Points on a hilly landscape, in no order, each with its height.
A ball rolls from a point to the lowest of its 3 nearest points, and stops where none of them is lower. Distance is the straight distance between rows; heights are no part of it.
Mis (h 0.32): [  1   5 -34  -3  -6  13  30   0  -2  22  47   8  17  32   5 -32   2 -24
  25 -15  21]
maf (h 0.72): [ -1  -8  -9   3 -33  24   9   0  25 -50  70  10  14  56  19   8   9   4
 -30  -7 -38]
bipak (h 1.06): [  0  18  -4  -8  19   8  47 -20   1  78 -18  13 -25   3 -22 -17   1 -20
  29 -39  16]
nek (h 3.82): [ -4   8 -13  -1  24  -1  35 -10  -1  56   3   8 -13  14 -11 -30   0 -23
  34 -27  28]
sobel (h 1.77): [ 15  18  10 -42  -7 -28 -34  24  26 -20 -24  52 -46 -47 -58  10  -1  44
  -6   0  49]
Zego (h 0.62): [ -3  -5  10   8 -39   9 -11 -10 -10 -38  25 -27  40   6  34   3   3   4
 -37  26 -58]
bodon (h 2.04): [  9  12 -25   4   5  19  55 -28  -5  67   6  13  -6   3 -10 -34   2 -32
  35 -26   8]
zeti (h 0.94): [ 18  42   9 -25  -1   8  28 -19  32  72 -53  32 -50 -30 -39  -1  -1  -9
   4 -42  14]
Rogir (h 1.15): [ -7 -13  21  19 -30  23   6  -1  10 -52  54  -6   9  56  27  24  10  19
 -47 -11 -75]
dimi (h 0.52): [  6  13 -33   2   3  11  53 -21 -11  63  26  12   8  18  -5 -38   4 -31
  35 -20  14]
vit (h 0.08): [  7  21 -37   5  -7  17  39  -9  -7  39  51  22  13  21  -1 -39   5 -34
  25 -16   0]
nad (h 3.68): [-14  17  28  23 -51  19  -9 -30 -12 -28  19 -23  38  -6  40  33  15   3
 -52   8 -72]
Tebi (h 5.46): [-26  22   4  30 -49  14 -19 -30 -32  -7 -13 -31  56 -52  47  22  25 -12
 -29  19 -18]
Delim (h 1.36): [ 19  24  16 -21   7  16  48 -22  38  79 -54  17 -47 -26 -40 -13  -7  -8
  11 -31 -24]
fot (h 0.66): [  3 -17 -19  -2 -13  -2  -3  17  -8 -30  39 -20  28  29  29 -26  -7  -7
  -9  20  -7]
ris (h 0.38): [  4  16 -42   3 -22  29  31 -13   6  17  64  19  15  32   6 -39   5 -32
  18 -19   3]
dagaz (h 4.30): [ -9 -33  12  21  31 -16 -25   8 -27 -20 -50 -27  15 -18   5   5 -11   6
  14  40  -8]
gisi (h 3.65): [  0 -30  17   3  45 -22 -19  21 -10 -13 -35  -8 -25  -2 -19  14 -10  16
  16  10  25]
sugo (h 2.59): [  6  -8  14  -5  48 -26 -19  26   8   0 -25  13 -39   0 -28  14 -16  21
  17   0  37]
zufe (h 1.09): [  2 -14 -24  -4 -16   1   3  15   5 -21  48 -11  25  34  23 -24  -3 -15
   1   6   2]
sani (h 1.96): [  7 -14 -23   2  20  -5  14  18  -3   7  13 -15   5  26   0 -25  -8 -10
  25  -5  35]
rovor (h 2.88): [ -2  10  19  16 -48  13 -13 -23 -15 -23   9 -32  48 -17  52  17   8   0
 -43  24 -58]
vul (h 0.77): [  2  -6 -26  -2  10   0  31   8  -1  23  38  -1   4  29   3 -29  -4 -18
  23 -11  30]
deg (h 3.38): [ 15   2  17 -35   0 -40 -48  30  20 -23 -26  44 -45 -55 -68  18  -4  49
  -9  12  33]
kobep (h 3.29): [  5 -19  19  -7  48 -24 -30  26   4 -13 -37  12 -30 -12 -30  22 -18  23
  12  10  25]
Guf (h 1.42): [ 28  43  11 -38 -13  10  28 -22  45  70 -61  37 -53 -40 -47  -4  -2  -4
  -2 -30  -1]
Tus (h 0.99): [ 12  -8 -16  -3 -25   9  -2  11  11 -40  58  -6  26  42  22 -17  -8  -2
 -26  11 -21]
kiv (h 0.44): [  4 -10  -9   1 -24  -5  -8   5   1 -37  23 -25  31  20  33 -13  -3  -3
 -24  27 -41]
fogak (h 0.53): [  0  -1 -13   2 -32  14   4   5  24 -45  62  -5  22  42  28  -7   1  -5
 -30   0 -31]
Feva (h 1.72): [-10  -5  26  16 -36  23   4 -12  12 -46  51  -7   9  42  32  29  15  17
 -48  -2 -77]
vol (h 1.99): [-25 -21  10  34   4  -7 -24 -13 -38 -11 -57 -27  37 -48  21   3   8  -5
  13  33 -13]
mik (h 3.20): [  3 -15  -8  -8  41 -12  -2  21  -3   6 -13  -1 -24  15 -16  -3 -11   7
  21  -1  40]
vut (h 0.83): [ 14  26   4 -43  -1 -18 -16  15  30  11 -17  46 -57 -44 -54  11   5  34
  -4 -25  52]
pokel (h 4.70): [-18  21  12  22 -54  18 -12 -34 -31 -12   5 -28  53 -35  52  34  25  -9
 -48   6 -38]
Geza (h 1.92): [-13   5  13  23 -46  11 -13 -22 -32 -17  -2 -36  57 -24  42   7  11  -8
 -33  27 -44]
Bil (h 4.85): [  9  -9  30 -19  31 -34 -45  25  13 -19 -40  23 -41 -36 -51  28 -14  39
  -1  17  22]
pozu (h 1.31): [  7  -5 -34  -6   6  -3  15  11  -8   5  41  -9  21  35  16 -31   0 -19
  13  -2  26]
rizun (h 0.74): [ -6  -9   6  10 -28  26   4  -3  25 -53  72  11   5  59  17  21  21   9
 -38 -17 -60]
sas (h 1.61): [  1  -4   8 -17  38 -17  -6  18   7  12 -25  16 -40   3 -26  10 -12  13
  22 -13  42]
Ref (h 3.89): [ -1 -31  20  12  43 -17 -23  15 -14 -14 -53 -18  -8 -18 -13  15 -16  10
  22  30  -2]
tupe (h 2.93): [  7   6 -34   3 -28  27  13   5  13 -25  74  14  20  46  18 -17   3 -13
 -10  -7  -9]
zuper (h 1.33): [-14  -9   4  23 -29   3 -21 -10 -30 -20 -18 -40  54 -27  41  -3   5 -12
 -15  37 -33]
Nuv (h 0.22): [ 16  30   7 -15  21   7  36 -16  19  78 -36  21 -44 -14 -31  -7   1 -14
  19 -39  20]
poraf (h 4.71): [ -3 -12  37   4  41 -32 -39   7  -2 -24 -60  20 -28 -47 -40  33 -16  31
   5  22  -3]
zusip (h 2.75): [ -1  11 -31  10 -35  42  19  -3  27 -25  85  33  11  47   9  -6  16 -15
 -14 -21 -19]
rarus (h 6.13): [-35   1  -4  33 -32   9 -20 -26 -38 -11 -31 -32  56 -55  41  13  22 -15
 -11  29 -14]
Sok (h 2.45): [ -1 -25  -6  -4  36 -19  -2  21 -11  -4  -8 -13  -4  22   2 -11 -12   1
  25  10  25]
gapu (h 0.23): [  2  21  -5 -10  28   6  31 -10   4  62 -16  18 -37  -5 -24  -7  -2 -12
  27 -36  31]
dor (h 3.26): [ -5   4  27  12 -40  18  -2 -24   1 -40  35 -22  30  22  36  30  12   7
 -46   6 -75]
reb (h 1.74): [-15 -18   4  27 -13   0 -24 -21 -36 -16 -33 -32  44 -39  33  -6   7 -10
   3  35 -19]
dat (h 1.07): [ -1  10  12 -18  39 -12 -11  23   9  13 -25  20 -42  -5 -35  16  -5  10
  14 -17  44]
Kurig (h 0.50): [  0 -27  -1   5 -15 -10 -19   8 -20 -32   0 -28  36   7  30 -16  -1  -5
  -8  32 -25]
tilu (h 1.17): [  5 -33  -6  13  12 -18 -15   8 -21 -23  -9 -25  24   9  22 -16  -9  -4
  10  30  -6]
rugus (h 0.37): [ 12  22   4 -13  17  11  51 -18  12  81 -31   9 -38  -8 -29 -16  -2 -15
  23 -41   3]
bab (h 2.35): [  5  -1 -16  -2  18   1  28   5 -11  37   8   3 -12  18 -11 -24   0 -13
  34 -30  40]
Goli (h 2.28): [  8  31   2 -35  -1  -7   2   0  31  33 -33  44 -59 -39 -46  11   2  15
   6 -30  52]
gad (h 4.35): [ 11  -3  32 -17  21 -40 -48  18  10 -30 -43  33 -34 -54 -58  23 -12  42
  -9  22  14]
viz (h 0.24): [ 13  19   9 -37   9 -26 -27  22  29  -2 -23  41 -50 -38 -54  24  -2  34
  -7  -9  53]
Visab (h 0.41): [ -4   2 -14  10 -33  36  11   0  32 -45  75  23  -6  66  11  12  16  -1
 -25 -25 -36]
taze (h 3.81): [ -4 -29  17  10  40 -24 -26  14 -10 -17 -39 -16  -9   1 -10   6  -8  11
  21  21   4]
Nule (h 1.29): [  2  16   3 -22  32 -13   0  16  16  29 -24  26 -50  -7 -36  13  -6  10
  17 -24  52]
nuro (h 4.39): [-21  27  28  28 -56  25  -7 -38 -23 -18  20 -27  43 -32  46  42  25  -8
 -51   2 -43]
suro (h 4.11): [-11 -24  23  21  42 -21 -30  -1 -23 -16 -66  -9   2 -31 -10  18  -8  10
  14  32 -10]
segu (h 0.54): [ -2   9  -9  -2  30  -3  21   4   5  44 -11   9 -37   5 -17  -5  -4  -9
  31 -29  43]
zar (h 3.60): [  0 -19   7  -1  43 -23 -13  25  -5   1 -25  -4 -23  15 -13  10 -13  13
  22   4  36]
taved (h 1.39): [ -5  -4   1 -11  39  -9   3  13   9  24 -17   6 -37  11 -22   2  -9   5
  25 -18  51]
dep (h 0.65): [  5   6  13 -30  25 -21 -23  23  21   3 -24  33 -55 -20 -47  23  -8  28
   3 -10  42]
nidef (h 3.61): [ -2 -11 -17  -7  28  -3  15  14  -9  22   8   0 -12  20  -7 -18   0   2
  36 -15  41]
Folo (h 1.78): [ 10  -4 -34  -1 -17  13  11   9   9 -17  64  -1  27  40  20 -24   3 -13
  -2  -1   2]
rubog (h 1.08): [  7  13 -46  -1 -20  24  26  -7   6   2  68  13  17  38  11 -30   3 -22
   8 -16   5]
bedos (h 1.23): [  3  -3   4   3 -34  18  -1  -2  17 -50  49 -14  24  34  34   7   1   8
 -42  13 -59]
tegel (h 1.49): [  0 -29 -12   1  19 -10  -4  19 -12 -10   4 -21  13  18  10 -18 -11  -4
  13  18  15]
zuso (h 4.59): [-32  33  20  30 -58  25 -15 -31 -30 -13  12 -28  48 -43  49  46  29  -6
 -50  -1 -27]
Vopeg (h 0.30): [  0 -24 -15   0  -4  -2  -5   8  -9 -31  19 -27  42  15  30 -16 -12  -6
  -5  31 -19]
sev (h 3.31): [-16 -28  17  29  22 -13 -27 -10 -33 -13 -67 -18  20 -30   7   5  -3  -3
  15  36 -14]
luti (h 0.76): [  5 -27 -12   6   9 -13 -13  16 -11 -21  10 -32  27  17  28 -20 -13   3
   7  29  -3]
Boz (h 0.79): [  0  -9   4  12 -34   1 -11  -9 -10 -30   7 -36  47 -13  41  -3   1  -4
 -31  29 -41]
mir (h 0.51): [ 12  36   9 -26  10   6  27 -12  26  62 -40  31 -48 -24 -36   7  -4  -9
  14 -40  31]
maben (h 2.01): [-14 -24   8  24   5 -12 -24  -8 -36 -15 -53 -40  36 -24  24  -4   2  -5
  13  43 -18]
dazus (h 0.13): [  6  22   0 -17  21   6  31  -7   9  64 -27  24 -43  -5 -33  -1  -7  -8
  24 -37  34]

Two balls start at each pair of points below. Name the first point that both come to, or write none.
suro, rarus -> zuper
Bil, taze -> kobep
dagaz, maben -> reb

Where does a ball stop that starts at each point below?
nidef -> vit
gisi -> dat
poraf -> dat
zuso -> Vopeg

Call two points neighbours if one is among the 3 nearest of the other. Go from one point of each pair to the other, from neighbour to neighbour, staying as low as possible. Name the highest point that can't be avoided.
dazus, Vopeg -> bodon
dazus, viz -> taved
fogak, Visab -> maf
fogak, vit -> Folo
fogak, Vopeg -> Tus
